Each row is a point on a landscape with many peaks, with its height.
From any point a climber steps to the highest of the 3 points nearest to it. It stops when none of these is higher. Distance is the straight distance between rows; heights are no part of it.
popoz: [ 41   6  19 -14  59 -22  29  39 -29  28  -2   7  -4  20 -22  31  19 -16
 -22  38]  height 336
buz: [-20  26  -5  -3  -9  -6  31  15   2 -41   5 -65 -28   8 -14  -4  14  11
  -9 -13]  height 675
Lebe: [ 26   9   4 -18 -11   4  19   6  -3 -18  17 -51   6  28 -15  25 -16  28
  -2 -19]  height 498
sozog: [ 19 -21  21   2   2  14 -24 -12  29  24 -17  44  27 -30  12 -11 -36   7
   1   6]  height 75
fis: [-14  30 -11 -32 -12  -3 -23 -15  42   2 -22  40 -26 -22  13 -10  29 -12
  -9  13]  height 236
Tebe: [  0  24  10 -41  -3   1   0 -12  11 -10  -4   3 -19   5  10  12  34 -14
  -9   3]  height 635
Nebim: [-24  19  25 -22   4   0  16  -2   2 -10  -8 -21 -32  -4  -5  -3  42  -7
  12   3]  height 454
Duvet: [ 15   9  19 -36  18  -2  15   0   0 -15   5  -2  -1  29  -4  36   1   4
 -20  13]  height 292
rulu: [ 11 -33  10   5  16  30 -10 -17  19  50   8  52  19 -15  14  -1 -24   3
  -2  -4]  height 83
bivas: [ -1 -13  20  17   1   5 -15  -8   1 -29 -27   4  23 -33  -3 -23 -20  23
  22  16]  height 369
Dif: [ 35  29 -48 -41  -7 -27  -8  14 -21  41  67  13  16  24  20   0  14  -6
 -27 -23]  height 335
gozig: [-35  19 -16   1 -24 -11   7  -4  -5 -54 -28 -22 -23 -21 -20 -19  19  14
  17   3]  height 413
bol: [ 42   3 -45 -12   5  -6  -2   1 -23  67  50  21  -1  29   6  10  11   5
  -6  -5]  height 432
Kurug: [ 19  21 -18 -38 -17  -7 -31  -4  42  -2 -16  24  -2   5   8  19 -14 -19
 -19 -12]  height 184
fadez: [ -6 -25  43   5  27  12   9  -4   9  22 -10   9   6  -6  -5  17 -11  -5
  19  18]  height 321
zas: [ 16 -24 -20  23 -30  22 -31   1 -11  42  20  27   3 -16  14 -29  13   3
   0 -30]  height 486
kadu: [ 23  34 -31 -31 -32 -14  -4   6 -30  31  49  -5  -7  23  20 -15  34  -8
   2 -34]  height 364
ralev: [-19   5 -11  -8  40  -7  16   8 -17  41   4  15 -34  22  -2   2  65 -24
   0  18]  height 376
sig: [  9  -2 -18   5 -25   5 -10   3 -10  46  21   9 -10  -2  10 -12  23  -1
   7 -24]  height 437
begi: [-18 -14  23  43   3  11  40  14  -4 -24  19 -59   2  -1 -14   4 -46   9
  -2  -3]  height 546
litir: [-19 -35  44  35  34  12  22   4   9 -27  -9 -33  15 -19 -10  -5 -41  10
   8  13]  height 607
dotip: [ 13  47 -28 -57   5 -34  -3  -7 -16   9  26   6  -9   5  19 -13  43 -27
 -39 -21]  height 441
dezeg: [-10  -9   6  -2   3   0 -22 -20  13   2 -31  43   6 -43  17 -37   4   3
  15  10]  height 286
naku: [ 49 -19 -38   5   2  -5  -5   7 -21  76  42  33  10  31  -3  28 -12  16
  -6   0]  height 448
vumuf: [ 11  -8 -23   0 -34   1 -29 -12  12 -42 -29  34  26 -17  -5  12 -53  21
  -1   8]  height 348
dopi: [  0  11  -2  -3 -31  -1   3  -1 -16  23   8 -26 -11   4   3  -9  25  -6
  23 -23]  height 353
nebut: [ 53   9 -10 -17  37 -11  25  16 -25  52  19  16  13  31 -12  26   8 -10
 -18  29]  height 345
pati: [ 49  27 -24 -49  27 -26   7   6 -26  20  22   7  29  23  -5  36  -6 -13
 -33   3]  height 380
Mitez: [-50   2  12  35  16 -14  41   4 -25   0  18 -46 -39   8  -2  16  31 -38
   3  14]  height 673
lofe: [  3   9   8 -19  18  -9  18   6 -17  28  10  -6  -5  24  -1  19  31 -13
   1   9]  height 573
sovil: [ 25 -35  30  32   3  26 -16  -7  -1  29   2  30  43  -9  14  -9 -28   4
  14  -5]  height 586
Nised: [ 32 -23 -12  19   6   4   5  -1 -23  65  17  14  16  32  -5  22 -10  11
  12  -4]  height 480
reka: [-29  -3  29  -8  15   5   6 -10  19  18 -15  16 -30 -13   4 -15  41 -16
  18   8]  height 337
sofig: [  4  -8 -32 -10 -31   8 -56  18  39  30  -5  48  23 -27   3  -5 -38  19
 -21 -16]  height 260
musav: [  0  29  -6 -54  12  -1 -25  -4  31 -12 -19  27 -13   2  12   9  25 -31
 -35  -5]  height 280
reda: [  8   1  30 -35  27   6   6  -2  17  15  -7  29  -2  13   5  41  -1  -9
 -18  20]  height 389
zer: [  6 -10   5  32 -24  14 -20   0 -16   7 -12  14  27 -26   9 -36  -8   5
  23  -1]  height 492
fif: [  6 -22  20  70   3  24 -17  15  -8 -16  -1 -26  50  -9  15 -25 -38  -1
  29  13]  height 534
Nus: [ -6   3  11 -13  17  -1  51  33  22 -58  -1 -29 -21  48 -19   0   4  15
 -21 -14]  height 485
Mede: [-12 -31   4  51  20  25 -25  -6   1  16 -17  15  15 -17  16 -57  24 -12
  31   3]  height 491
faru: [-19  10 -15   8 -58 -10 -32  -4 -35 -32 -13  24  30 -23   9 -20 -11  23
  21   3]  height 333
Mibim: [-30   7 -46  -7 -38  -6 -52  -6  27   7 -21  65   6 -41  12 -21 -10   5
 -11  -8]  height 262
nafos: [-40   7 -14  39 -18   2 -11  -3 -22 -61 -16 -19  30 -22   1 -31 -19  35
  21  16]  height 563
Supu: [ 12  36 -27 -56  -7  -7 -26  -4  23   8  -2  15  -5   6  23   0  23 -22
 -31 -14]  height 339
suzap: [-41 -26  45  34  36   0  10  -1   0 -13 -11 -21 -11 -23   3 -10   0 -26
  22  14]  height 578
raf: [-32   5  -3  61  -2   5 -12  13 -20 -37 -15 -29  24 -27  14 -40 -15   1
  33  23]  height 518
kedor: [ -2   7 -15 -25  17  -1 -46  -5  70 -23 -43  58 -10 -14  -4  16 -25 -15
  -7  11]  height 155
milof: [ 12 -44 -31  27  -3  16 -30 -26 -25  60  33  22 -10   8  -4  -4  39  14
 -17 -23]  height 393
sem: [ 40  26 -13 -43 -31 -14  -7  -4  -9   5  26 -18  10  26  14  25  -4   5
  -9 -16]  height 320
tilin: [  2  25 -17  -9 -55  -7  -8  -2  -9 -19 -11 -21 -17  -9  -5  -7  15  12
  12 -13]  height 159
Munum: [-38   8 -17   5 -36  -8 -15 -16 -23 -50 -23   9  11 -32  -2 -25   2  20
  23  10]  height 315
Dato: [ 36  24  -7 -50  39 -29  14  10 -27  18  13  19  12  17 -10  24  18 -23
 -48  18]  height 438
taba: [  4 -10  28 -13   1   0   1 -12  20 -14 -19   8  -6 -14  -6   6 -13   4
  11   9]  height 267
Mazo: [ 13  17   8 -55  38  -7   1  -4   8  16  -5  38   5  16  11  32  18 -20
 -43  16]  height 531
Libav: [-37  -3 -19  27 -20   6  -7  -6 -24 -84 -14   0  38  -3  -3 -24 -36  50
  21  -1]  height 751
fomi: [-25  13  17 -14  23  -7  23   9 -22  19   4 -25 -22  20  -5  20  39 -22
   2  11]  height 478
suged: [ 17   0   7  -5 -36   1 -18  -5   8   6 -10  14   8 -18   7  -3 -18   8
   9  -6]  height 299
roga: [ 55  23 -16 -28 -45  -8 -18   4   1 -14  14 -16  12  24   5  33 -30  12
 -12 -28]  height 257
rerom: [  3  -3  -6  32 -15  -5  40  16 -26   2  32 -76   9  20  -7  23 -38   8
   1 -22]  height 328
gab: [-39  11 -13  -4 -20  -9 -23 -30  -6 -61 -35  31   1 -31   0 -19  -3  17
  21   7]  height 378
zib: [ -2  34 -19 -45   6  -3  -1  -4   2  20  16  14 -21   3  23  -8  50 -23
 -18  -9]  height 549
votik: [ -9  -1  -5   3 -26  -5 -25 -19   0 -30 -36  41  15 -33   8 -19 -15  15
  13  12]  height 488
vog: [ 16 -16  25  23  -2  13 -22  -1   0  -5 -22  20  42 -28   4 -20 -33  15
  23  10]  height 419
mogin: [  3   3  -9 -19  -6  13 -13  -6  25  45  11  37  -8 -14  14   1   3  -3
 -11 -11]  height 340
Dudat: [ -4  12   8 -22  -3   5   2  -6  19 -40 -14  -2 -31   6 -12   1  21   8
  -1   1]  height 410
zeri: [ 29  11 -12   7  10 -15  23  18 -37  37  29 -42  11  39 -17  28   2  -6
  10   4]  height 397
vun: [ -2   3 -35   2 -49  -5 -48   3   6  11 -10  46  16 -29  10 -16 -25  12
 -12 -13]  height 279
faza: [-10  -4 -13  49 -11  -6  35   4 -38   5  33 -77 -12  24  -5  25 -21 -20
   1  -9]  height 298
sape: [ 24  28 -12 -61  31 -32   9  -1 -23  -6   9  12   7  18  -3  21  28 -26
 -53  -3]  height 431
rin: [ -2  31 -10  -5 -21 -13  13   7 -28   4  24 -65 -14  20   2   2  24  -8
  17 -23]  height 528
gaz: [ -9   7  -6  12 -34  -5 -15 -11  -6  -7 -27  22   6 -35   3 -29   9   7
  25   2]  height 704
pup: [-19   7  -6  46 -29   1 -14  14 -28 -37 -15 -31  19 -26  -2 -28 -17   8
  20   2]  height 442
Ges: [ -8 -22  17  66   3  11  12   2 -16  -9   9 -43  25  -5  -1  -6 -27 -13
   9  -1]  height 709
Modiz: [ -7   2 -25  14  10 -14  15  -3 -33  49  22 -21 -23  40  -6  -1  46 -23
  11  -5]  height 344
Bomal: [ 20 -35  14  45   5  25 -31   7  -3  17  -8  22  37  -7  23 -44 -17  13
  25   3]  height 530
Rane: [-61   6 -14  25  -8 -11  -1  -9 -17 -61 -29 -24   1 -27  -4 -33   1  20
  22  12]  height 455
vuma: [ 29   0 -19  -3  37 -11  15  13 -25  61  12  23 -20  37 -12   3  40 -15
  -5  26]  height 293
fege: [  1 -40  14   3  39  28 -14 -20  22  52  -1  66   0 -27  15  -9  -6  -6
  -3   7]  height 117
fafe: [-32 -26  17  23  36  -2   6   6  12 -67 -43  -3  -6 -24 -11 -30 -26  36
  17  21]  height 527
bitig: [ 44  24 -26 -38  -6 -15 -14   8   0  36  35  11  29  29  18  32 -24  -1
 -26 -18]  height 325
Pebod: [  2  12   8 -48  19  -3 -16  -6  46 -10 -15  31 -17   3  10  21   7 -20
 -19  13]  height 217
lebon: [-13 -25  25  19  20   6  12   0  18 -49 -26 -16  -1 -15 -18 -16 -36  27
   8  12]  height 566
dele: [ 19   1   8  13 -45  -1  -5   5 -10  -9  -8 -21  15 -17 -11  -2 -28  24
  11  -9]  height 232
Gefu: [  3  19   7 -38  37 -21  27   8 -31 -16   8 -13  -1  25  -8  29  39  -5
 -29  12]  height 238
Fer: [ 11   6   0 -11  -9   6  38  12  18 -52  -2 -42 -17  35 -26   3  -9  30
  -5 -19]  height 434
Kavep: [ -9  -9   8  62   4  14 -27  17 -12 -15 -15  -2  37 -14  22 -43 -18  13
  42  26]  height 490
Kofip: [ 15   5  -2   5 -41   4 -19   1 -11  19   0  12   7 -16   4 -13   2   5
   8 -22]  height 361
pupu: [ -5  -8   9 -20  16   1 -35 -14  57  12 -29  61  -4 -36  20 -10 -19  -7
 -12   9]  height 150
Rimug: [-24   8  13  -5   1  -2  41  18  18 -48  -5 -48 -30  20 -19   2   7  15
 -10  -6]  height 567
Moton: [-33 -13  28  20  16  -2  -2  -6   5 -32 -33 -13  -4 -40  -9 -28  -7   3
  20  13]  height 427
givi: [-42 -16  15  60  10  -3  19 -12 -14   0   8 -41 -17  -9  10 -12  17 -41
   8   0]  height 595
ton: [ 37  12   4 -22 -13   0  10   0 -11  20  14 -14  17  29   8  34 -16   9
   2  -7]  height 391
Gan: [-17   6 -20  22 -39  -5  11   3 -15 -63 -15 -22  10 -15 -26 -15 -23  40
  15  -6]  height 774
tezi: [  5   4  -7 -17  40   0  16  10 -14  52   1  38 -19  18   2  15  43 -15
 -12  30]  height 330
Gozez: [-37 -20  -9  13  14  -5  31   3  11 -85 -36  15  -7   4 -26 -32 -39  30
  21  -2]  height 239
tur: [ -5  31  14 -50   6  -3  10   2  -8 -37  -6 -14 -30  15  -2   4  58 -12
 -22  -6]  height 392
dakun: [ 29  22  -8 -51  30  -5  -9  -3  20   3   4  22  17  27   8  35  -9 -26
 -46  -4]  height 377
gadu: [ 13  17 -22   1 -23  -6  53  28  11 -59   2 -60 -11  55 -22  -7 -22  20
  -8 -30]  height 295
gapuz: [ 36  -1 -13 -20  16   8   2   2   4  65  29  32  16  24  10  37 -20   7
 -18   9]  height 457
rapo: [  1  -7  10  39 -26   4  -1   6 -26   9   2 -36  14  -9   0  -6 -11  -3
  27 -19]  height 789
zano: [-30  -7  23  52   5   5  38  -2 -13 -12  15 -53 -15  -7  -3   9 -10 -20
   2   1]  height 535
Mafo: [-18 -21  21  58  12   9  15  -5 -16   8   6 -37  15   1   1  -6 -11 -27
  15  -2]  height 690
guda: [ -4 -36 -14  13  12  25 -14 -27   2  50  19  40 -21 -11   2 -11  39   0
   0 -10]  height 452
lesi: [-28 -12  20  58  28   6  -9   9   3 -43 -27 -27  12 -30  22 -39 -31   5
  22  32]  height 605
vip: [  2  -7  -7  31 -40   3  -9  10 -21 -45 -17 -12  36  -9 -18  -6 -51  47
  19  -3]  height 514
kovol: [  3 -22   9  26  -2  13   1  -7 -19  37   3  -8  21   4   0  -3  -5  -6
  17 -10]  height 559
sotun: [ 12 -49  -7  37  19  42 -39 -17   7  35  16  55  15 -24  19 -31   5   7
   2  -1]  height 647
vus: [  4 -21  24 -10  30  12   4 -15  23  50   0  53   9  -1   8  25 -18   0
  -1  16]  height 51
sumeb: [-28  15  13 -17  -9  -3  14   7   5 -44  -9 -42 -39   5 -12 -10  38   0
   2  -1]  height 533
bomi: [-38  28   4  -8  -3 -16  28  17   0 -42  14 -68 -38  11  -8  -7  42  -6
  -5  -6]  height 594
zopib: [-15  -7 -17 -12   2  13 -31 -13  42  30 -18  55  -4 -49  13 -30  -7   1
  -7   6]  height 213
tebiv: [-14 -19  44   3  22   7  17  -1  12  -8  -4 -21   2  -3 -18  20 -23   6
  12  11]  height 357
mumul: [ 24  29 -10 -33 -30 -11  -8  -3  -3 -11  11 -16  -6  11   3  12  11   6
  -8 -13]  height 248
tege: [ 18  -9 -44  -6  -4   5 -16 -10 -25  59  54  24 -16  19   2   2  35   7
  -5 -15]  height 416
doti: [ 18 -14  -2  11 -26   6 -10  -2   8 -42 -15  -2  22 -13 -22   4 -45  33
   7   3]  height 426
puvus: [  0   4  -9 -15 -14  -3 -36 -12  41  -6 -31  46  10 -27  -1   3 -29   3
  -3   2]  height 249
fumim: [ 24  14 -20 -65  52 -30 -10   5  -2 -22   5  23   1  19 -18  45   0 -41
 -66 -22]  height 347
saket: [ -2 -17 -24   8 -10  28 -45  -4  21  36   8  49   0 -47  15 -25  -1   3
  -8 -11]  height 261
Nade: [-44   6  27  10  15  -3  22   8  -4  -4   4 -41 -30   2  -2  16  26 -13
  10   8]  height 608
repu: [  7  19 -13 -27  -5  -2   8  -4 -17  29  24  -2 -12  14  18  -7  43 -18
   8 -11]  height 433
Tezog: [ -3   8   7   8  -1   1  31  11 -13   2  20 -60  -7  16 -11  28 -12  10
   0  -5]  height 375
Pidun: [-42 -24  43  28  36  -6  42  15  11 -25   5 -35 -15  -6  -6  12 -19   4
   1  10]  height 674
puni: [  4 -21  29  35  -2  17  -1   6 -14  11  -2 -23  38  -6  -3  -5 -26   1
  20  -8]  height 646
mato: [ 17  31 -15 -44  20 -22  12  -3 -26  28  23  12   0  18   4   6  36 -20
 -21   1]  height 542
Sopa: [ 40  19 -10 -42  -7  -2 -20  -3  37  -7   4   8   4  17   9  34 -18 -15
 -28  -7]  height 255
Gop: [ 31  13  -8 -35  -4   1  -1  -8   9  33  14  19  12  16  17  26 -10  -1
 -15  -4]  height 379
popo: [-15   8 -16 -21  -4 -16 -34 -16  42 -21 -41  51 -13 -28  -1  -6 -14 -11
   3  14]  height 198
golat: [-22  -1 -39   9 -58   3 -50   1 -12   8  -1  61  19 -39  20 -37  -9  15
  -8  -7]  height 265
zaga: [ 17 -28 -27   9  11   6   6 -14 -20  63  23  23  -6  22  -3   7  19   0
   2  -5]  height 435
rel: [-12 -18   8  39   3  -5  17  -7 -25  38  10 -32   6  16 -12  14  -5 -18
  17  -8]  height 481
Momad: [-22 -22  24  57  20   6  -8  -3  -5   5 -12 -15  18 -17  11 -36   6 -19
  29   5]  height 640
tunik: [-15 -13  13   8  14   5  12 -11  -9  45   2  11  -9   5  -4   1  30 -10
  15  -2]  height 205
varuk: [ 20  20  -5 -12 -26  -2  21  12  -2 -39  12 -60  -1  27 -18  13 -13  27
  -4 -20]  height 662
bik: [ -1 -27  48  11  35   8  -9  -9  20 -16 -32   8  12 -31   3 -17 -35  14
  19  20]  height 322
pime: [ -5  20  13 -17   8  -3  27   7  -8 -22  13 -46 -13  24  -9  14  19   6
  -4   2]  height 456
Fos: [ -7   9  -4  17  10 -11  24   7 -36  25  21 -48  -3  31 -12  24  12 -15
  10   6]  height 400
rom: [-33  15  14 -16  -7  -8  -8  -6  16 -37 -27  -1 -38 -20 -11 -15  33   3
  13  13]  height 407
Gepa: [-16  -7 -11  55 -12 -18  24  -7 -39  18  29 -57 -14  25   0   9   9 -33
   9  -7]  height 277
Vived: [ 14 -22  -2  18 -21  18 -12  -3 -11  46  17  24  14  -4  10  -4  -9   8
   2 -27]  height 510
Kuri: [ 38  24 -18 -31 -41  -1 -26   3  24   5   2   5   3   5  11  22 -21   0
 -14 -17]  height 186
bifu: [ -5   2  10   1 -22   2   4   1  10 -39 -18 -30  -7 -13 -22  -8  -8  15
   8  -8]  height 701
gafis: [ 17   7   1 -32   7   1 -27  -9  59  -5 -20  34   4   2   7  27 -27  -6
 -17   6]  height 137
pilip: [ 17  10   1 -45  25  -7  27  12  -7 -54   7 -17 -13  36 -18  21  21  -2
 -35 -18]  height 171
doguz: [-27   8  -7  52 -45  -1   6  13 -32 -22   4 -58   4 -20   2 -20   3  -9
  16 -12]  height 446
sutu: [  1 -30 -19  45  -7  -9  -2  -9 -35  55  19 -15   5  27  -6  -6  20  -3
   9 -28]  height 418
beser: [-39   0  -4  19 -13  -1  28   9   9 -59 -17 -45 -18 -12 -27 -23 -13  22
   6  -3]  height 460
Bop: [-13   6  -8  43 -42  -3 -21  10 -33   1  -6 -18  13 -19   1 -38  11  -5
  26 -17]  height 571
tekod: [-26  -8   0   4   1  -3  -5 -16   7 -66 -37  11 -13 -23 -25 -19 -13  22
  20  15]  height 307
fet: [ -4  21   8 -23  -9   3  -3 -10   0   9  -5  -3 -21  -6  10 -12  33 -10
  15  -2]  height 429
tus: [ 56  35 -28 -49 -10 -19 -15   2  -9  -7  38  -8  27  33  11  25 -13  -8
 -36 -24]  height 287
vimub: [-26 -22  20   8  17   8  -2 -14  10  30 -13  18 -13 -12   4 -21  29 -13
  21  -5]  height 266
Piten: [  5  20 -18 -40   6   8 -15  -3  25  41  16  29 -11   3  21   1  20 -11
 -23 -10]  height 424
gipe: [ 44  22 -11 -49  17 -16  15  -2 -23 -29  25 -20  17  35 -12  30   3  -1
 -35 -15]  height 221
Nesus: [ 16  24 -27 -24 -43  -5 -19   1   7  26  11   8 -16  -4  18 -14  20  -4
  -5 -22]  height 366
Kuz: [-54 -10  15  36  17 -13  15   5  11 -62 -27 -23 -20 -36  -7 -38 -12  18
   9  23]  height 489
Feso: [ 10  26 -27 -40  28 -13  11   7 -32  34  30  26 -18  10  11  -7  65 -28
 -29   4]  height 663
lam: [ 26  22  -5 -25   8  -9  19   3 -29  27  30  -9  11  33  -1  29  10  -3
   3  -1]  height 459
bidov: [-12 -10   1   1   0   2  42  23  29 -67 -23 -22 -25  18 -27 -15 -15  24
   4  -5]  height 579
tup: [  4   1  13   8  28  -3  27   6 -23  33   7 -17   5  28 -21  34  -2  -8
   6  18]  height 458
gak: [ -7   8  13  -9 -17  -5 -10 -12  20  -2 -23  21 -11 -33   3 -14  10  -7
  10   5]  height 428
Kobed: [ 26   2   0 -19 -20   8  -5 -15  32 -24 -14   5  -5  -3 -12  15 -22  12
   0   5]  height 183
Batas: [ 11 -21   1  30  -8  23 -39   1   1  16  -1  45  31 -31  24 -48  -2  11
  16   4]  height 508
Logag: [ 33  19  -4 -38  -8   2  13   1   6 -41  12 -23 -11  29  -9  21   7  10
 -21  -9]  height 154
Nos: [  3 -29  45 -14  28  10 -10 -20  29  19 -23  43  13 -26  13   2 -23  -3
   8  14]  height 104
fitel: [-20 -11  19  19  -4   5   9  -4  -2   8  -5 -24  -5  -6  -6  -9   8 -12
  20  -1]  height 425
salu: [ 34  19 -24 -37 -12   1 -42   8  53  16  -6  25  25  14   6  24 -30  -2
 -23 -20]  height 138
Deso: [-12 -29  -9  60 -19   9 -18  -4 -22  27   7 -14  21   7   8 -41  28 -15
  14 -19]  height 440
Dake: [ -9 -10   4 -17  20  21  -1 -15  22  47   4  46 -22 -13  14  -4  20 -11
  -2   3]  height 254
baf: [ 10  -7 -24 -10 -22  10 -25   1  25  53  22  37  -3 -20  17  -5  -6   3
 -15 -18]  height 294
fusa: [ -6  17 -20   0 -38 -11  26  12  -1 -56  -3 -56 -22  16 -28 -12   2  23
   4 -20]  height 493
nar: [ 28  -2   5 -20  27   0  14   1  -3  53  10  28   8  26  -2  35 -13   0
 -11  29]  height 401
zit: [-30  -2  20  27  40 -20  78  46 -13 -23  19 -42 -28  31  -1  34  -7   3
 -34  30]  height 658
Fuzen: [-18   5   7  17 -10   3  34  10   6 -31   6 -68 -12   2 -18  -2 -12  11
   2  -9]  height 538
zisuf: [ -7   3 -26  -2 -40  -8 -47  -7  27  -9 -24  51  28 -23   8  -5 -42  12
  -9  -4]  height 297
nimed: [ -4 -23  21  49  30  20   1  13   2 -41 -13 -25  33 -17   7 -26 -44  20
  22  25]  height 564
kub: [ 11 -43 -22  24  -5  36 -41 -18  -1  46  31  44   0 -19  10 -13   9   7
 -12 -27]  height 537
Puzol: [-28   5   1  -5  -5  -5  15   2  15 -57 -24 -19 -37  -8 -23 -10  16  15
   7   5]  height 482
naf: [ 37 -21   0   3  -1  10  -3  -4  -8  60  17  24  22  13   3  26 -25   8
   6 -10]  height 517
tifaz: [-14  18  15 -34   1   4   4 -10  14  11 -11  21 -25  -5  12 -10  51 -21
   0   8]  height 444
zus: [ 11   1  14 -23  46  -1  20  12  -6  44  -4  39 -12  25  -4  30  24 -19
 -10  38]  height 332
vebal: [ -3  32   1 -41   1 -11  11   4 -18   0   6 -22 -18  20   2   4  54 -19
 -11  -2]  height 449
bakeb: [-51 -16  13  59   8 -12  35  -9 -24  -8  25 -49 -41   0   6   7  22 -46
   1  17]  height 641
mav: [-14 -26  32  44  20  14  11  -5  -3  -5  -5 -33  19 -14  -2   0 -24 -10
  15   8]  height 649
reni: [-13   1  -4  15 -29   2 -28  -3 -20 -40 -23  10  32 -28   4 -20 -13  24
  23   8]  height 384
Nide: [-17 -34  24  -8  37  15  -9 -21  25  36 -13  59 -12 -35  19 -20  14  -9
   9  10]  height 170
ras: [-33   1  12  17  32 -14  27  13 -18  32   2 -16 -22  23 -11  18  37 -28
  11  28]  height 430
ter: [  2 -15   3  69 -12  23 -34  16  -9   3  -7  -1  38   6  25 -47   1   6
  37  10]  height 475
nudo: [-13 -21   1  16   5   6  -2 -11   4 -75 -36  19  14 -12 -17 -17 -44  38
  18  13]  height 264
gizo: [  1  -4  20 -24  14   5 -14 -17  41  20 -15  39  -8 -24  12  -4  -6 -11
  -4   9]  height 160
Dazo: [-47   6  20  18   7   0  10  -2   6 -17  -8 -34 -31 -25  -4 -12  25 -19
  14   7]  height 536
Vemu: [  6 -15  14  32  -8  14 -20   2 -10 -32 -19   6  43 -23  11 -23 -44  33
  27  23]  height 385
Vil: [ 39  13  -8 -38  53 -34  16  26 -30  37   8  33  -2   5 -10  17  35 -29
 -46  28]  height 383
Podu: [-25 -17  26  30   5   2  38   7  18 -34  -5 -43  -6 -10 -17  -5 -28  15
  -3   3]  height 611
nitu: [  1  36 -15 -14 -31 -12  13   5 -10 -36   6 -56 -26  11 -10  -8  31   5
   4 -15]  height 532
nub: [ 25 -44 -14  20  -1  25 -21 -12  -3  64  27  43  19   8  10  11 -20  11
 -11 -15]  height 572
Lar: [ -9 -31  30 -17  44  17  -5 -16  48  44 -10  69   1 -13  12  21 -22  -3
 -13  17]  height 63
rimal: [ -7 -12  17  -7   9   6   2  -5  35 -66 -32  26 -26 -12 -22   1 -23  19
   6  13]  height 259
feve: [ 32   1 -27 -10  30   1  11   2 -15  67  26  35  -3  28  -2  16  22  -5
 -14  23]  height 314
zilev: [ 19  15   2 -44  24   8 -11   3  37 -39  -5  21  -8  23  -3  39  -4 -21
 -34   0]  height 258
Kaza: [ 12 -12  22   5   5  10  21   1  -7   9   7 -30  11  19 -15  33 -17   9
  12   0]  height 399
sif: [  8  -3  18 -25  13  11  29  11  33 -63  -8  -1 -27  33 -21  14   2   4
  -7  -3]  height 398
zikeb: [ 10  -6 -33  28 -14 -30   7   2 -43  56  38 -27  -3  43  -7   0  31   0
  12 -21]  height 381
Zupi: [ 38  -9   6  -9 -34   4 -14   1  12  25   1  16  29  -6   5  19 -44   9
  -5 -13]  height 246
rugov: [-47 -16  26  32  30 -12  46  17  -8 -10  13 -36 -28   3   0  28   6 -20
  -5  19]  height 723
los: [-25  -5  33   0  17   2  33  13  15 -29  -1 -40 -19  15 -21  16   2  16
  -4   1]  height 500
rogip: [ 22   8 -27 -21 -34   2 -21   6   4  54  28  22   5   1  18   7 -14   2
 -12 -25]  height 319
Kuva: [  8  -5  11  -3  -8   0  -7 -13  20 -40 -29  16   8 -27 -10  -2 -32  14
  10   7]  height 343
sudar: [ -1  23 -17 -27 -32 -10 -13  -8  21 -10 -20  23 -25 -17   7 -10  21   1
   0   1]  height 296
fone: [ -8 -11   2  71 -16   2  17   3 -35   5  21 -50  19   8   7  -2 -17 -25
   7 -13]  height 802
Fusom: [  8 -12  11 -10   6   3 -23 -19  46 -35 -35  39  -3 -23  -4  11 -43   7
   3  18]  height 275
Meku: [ 23  32 -12 -56   7 -17  -1  -2   0 -12   7   4  -3  19  13  13  21 -23
 -40  -9]  height 342
Milu: [-25  13  13   2  12 -13  25  13 -18  -4  19 -57 -27  16 -11  17  25 -18
   5   4]  height 545
Gik: [ 37   4  -5 -16 -47  -2 -11   3  10 -12  -3  -7   9   2   0  21 -27  13
  -2 -19]  height 222

Where does a climber stop that starts at each point below?
Dif -> nub
nimed -> fone
tege -> nub
feve -> nub
mumul -> lofe
gipe -> nub
roga -> lofe
Kobed -> gaz
Gozez -> rugov
rulu -> zib
Kuz -> rugov
